The views of a scene show one set of named points, each view turned or mirrored, and shifted as a whole, with a little noise and some points left out.

Scene 1
View 1
tagev: [ -5  16  12  11  -4  28  29   9  16 -14 -19 -15 -28   3   0 -16  22 -19
 -35  -4]
vuv: [-15   1   0   7  13  14  23  25  26 -23  10 -12  28 -16 -11  -3   8 -28
 -33   7]
moman: [ -1   1 -10 -15  10  10  -7  20  45 -41  11  -4  43 -41 -20  13  14  -3
   0   1]
mupeg: [ -1  32  15 -20  20  34  10  38  18 -47  28 -13   1 -48  -3   6  36  22
 -43  18]
Fer: [  8  41  10  -5   5  44  16  16   7 -39  38 -10   1 -38   3   0  -3  -5
 -45   9]
veli: [-13 -13  -5  -8  17  -2   3  29  51 -29 -18  -9  30 -27 -24   4  39   0
   0  -2]
Kevom: [-33 -13  -8 -20   3   7  15  27  16 -37  14 -18  23   8  -7   7  43 -26
 -33  18]
zakef: [ -2  -8 -15  -3  -4   5  -2   5  45 -28  -7  -2  37 -18 -20   7   4 -24
   8  -9]
lasog: [ -9  -5  -3  -6   3   7   8  17  38 -27 -18 -10  11 -14 -15   1  32  -9
  -7  -3]
zil: [ -1   4  13   6  26   8  12  35  53 -20 -34 -10   3 -43 -22  -8  42  22
  -9  -7]
Lanaf: [-14   4  -3 -10  14  15  11  29  26 -38  23 -12  34 -27 -12   8  18 -12
 -28  12]
popek: [  6  26  29  34  36  25  37  38  41  -4 -31 -14 -14 -50 -16 -27  18  17
 -38  -8]
bif: [  3  10   4   3  39  10   5  44  56 -34  11  -4  53 -75 -27   5  10  16
 -12   2]
lasir: [ -6  26  13  10   9  35  32  22   7 -24  20 -15  -2 -18   1  -9   3 -21
 -55   9]
View 2
tagev: [ 12  36  -9   6  -4 -21 -10  -2 -51  38 -11   7  11   4   8 -13 -24  40
 -15  -3]
bif: [ -3  -4 -25   7 -54 -19  22  37 -18 -11  18  71   0  31  38   7   9  -5
  -8  43]
zakef: [-15  33 -12 -11 -22  -6  21  33 -28  -8   2  20  -9  -1  21   2  12  -4
  19  -1]
lasir: [  7  24 -31   7 -30 -38   9   5 -32  45  -4  34  24   9 -11 -14 -21  26
 -30  -4]
Kevom: [-11  13 -31 -35 -42 -19   7 -14 -31  10  29   9 -10 -12   7 -28 -20  12
  -6  -8]
vuv: [ -6  23 -27  -7 -38 -24  23  11 -28  26  13  27   7  -1   3 -12  -9  14
  -2  10]
moman: [-10   9 -21 -11 -38 -12  12  28 -22 -21  12  43 -11  15  30  -1   9 -11
  -3   7]
mupeg: [ 11  -9 -34   0 -43 -34 -15   1 -26   4   8  57   8  34  18 -15 -19   9
 -54  -3]
zil: [ 11   8  -2   8 -21  -7 -11  12 -46  -2   9  37  -7  27  54   0  -9  27
  -4  43]
lasog: [ -3  22 -10 -11 -20  -8   0   9 -40   0   8  17 -10   4  31  -8  -7  15
   5   7]
Fer: [  7  15 -36  10 -31 -41   3  18 -21  25 -12  51  22  24 -11  -8 -11   6
 -48 -23]
veli: [ -7  11 -11 -14 -31  -3   5  12 -35 -14  20  26 -17   8  43  -6  -2   8
  11  27]
popek: [ 25  16  -6  35 -20 -24  -3  13 -50  39  -5  49  20  34  36   2 -18  47
 -18  55]
View 3
Fer: [-20  21  18 -16  39  27   6  -7  -1 -10  42  28   6 -12  11  52  12 -45
 -13 -25]
lasog: [  4  20 -14 -25  -2 -13  11  -9 -15 -10  19 -20  15   1 -36   9  16 -30
 -10 -11]
bif: [-26  36 -21 -19  10  -3 -39 -19   6  21  36 -21 -11  31 -40  59   6 -41
  12   3]
Kevom: [ 13  -7  -5   3  -1   7  20 -15 -15 -19  14 -26  39   1 -16  23  32 -57
 -18   3]
vuv: [ 12  -4   7 -22  15   2 -10  -8 -13  -6  25  -4  18  -4 -22  32  15 -49
  -4   3]
veli: [ -1  25 -26 -20 -10 -18  -3 -14 -10  -1  19 -37  12  17 -46  17  16 -34
  -3  -2]
lasir: [  1  -1  21 -38  34  13  11  -1  -2  -8  31  16  12 -16   2  43  14 -55
 -17 -10]
mupeg: [-35  34  -8 -19  23  17  25 -13  18   0  33 -12   6  13   3  61  21 -57
 -22 -19]
Lanaf: [ -5  11  -5  -1  10  11  -7 -16  -8  -5  27 -12  19   8 -18  41  20 -49
  -5  -2]
zil: [-15  36 -25 -60   1 -25  11  -5   6   9  22 -33  -7  16 -42  24   8 -35
 -11  -8]
tagev: [ 11   5  13 -60  20  -8  36   7 -10 -18  21   6  13 -24 -11   9  13 -38
 -25 -19]
zakef: [ 10  24 -12  -4  -3  -8 -20 -14 -30 -12  28  -6  13  -1 -44   5  10 -15
   8 -11]
popek: [-14  25   1 -94  28 -21   5   7  15  17  29  -5 -21   3 -27  42  -2 -44
 -13  -7]
View 4
popek: [ 17   8   4 -20   7 -28   5 -23   0  -8   0   6  18  10  38  -8  38  10
   1   2]
zakef: [ -4   2  -9  17  20   1   1  -5   8  -4  20  38  -4 -22 -17  17 -27  27
 -65  22]
moman: [ -9   1 -21  17  28  -2  18   6  15 -21  24  21  -8 -28 -23   0 -25  11
 -41  15]
Lanaf: [-13  21 -10  -1  34  12   8  -5  -2 -25  14  10  -6 -44  -8   5 -23   9
 -22  12]
zil: [  9  -4 -19  -2   9 -16  14 -11  24 -13  15  32   8   5  23 -22   3  14
  -9  28]
mupeg: [ -8  42 -17  -9  26   5  10  13  10 -41  25 -11  -5 -41  -2 -25   4   3
   2   5]
lasog: [ -1  14 -12   2  15   8  -3 -10  13 -10  18  39   1 -19  10  -2 -18  26
 -37  32]
lasir: [ -4  49  15 -20  23  11 -15 -14 -20 -19   7  -6   5 -40  13  13  11  17
 -22  -5]
vuv: [ -8  18   4  -7  30  10  -1 -20 -14 -12   4  16  -1 -37   3  20 -17  15
 -31  10]
veli: [ -3  -8 -23   7  22   2  14 -10  19 -12  15  42  -2 -16   5  -7 -30  16
 -26  35]

In a view up to two points have been moved. Name them for each view, in the order of its rows, or write none.
view 1 => none
view 2 => moman
view 3 => Fer, popek
view 4 => mupeg
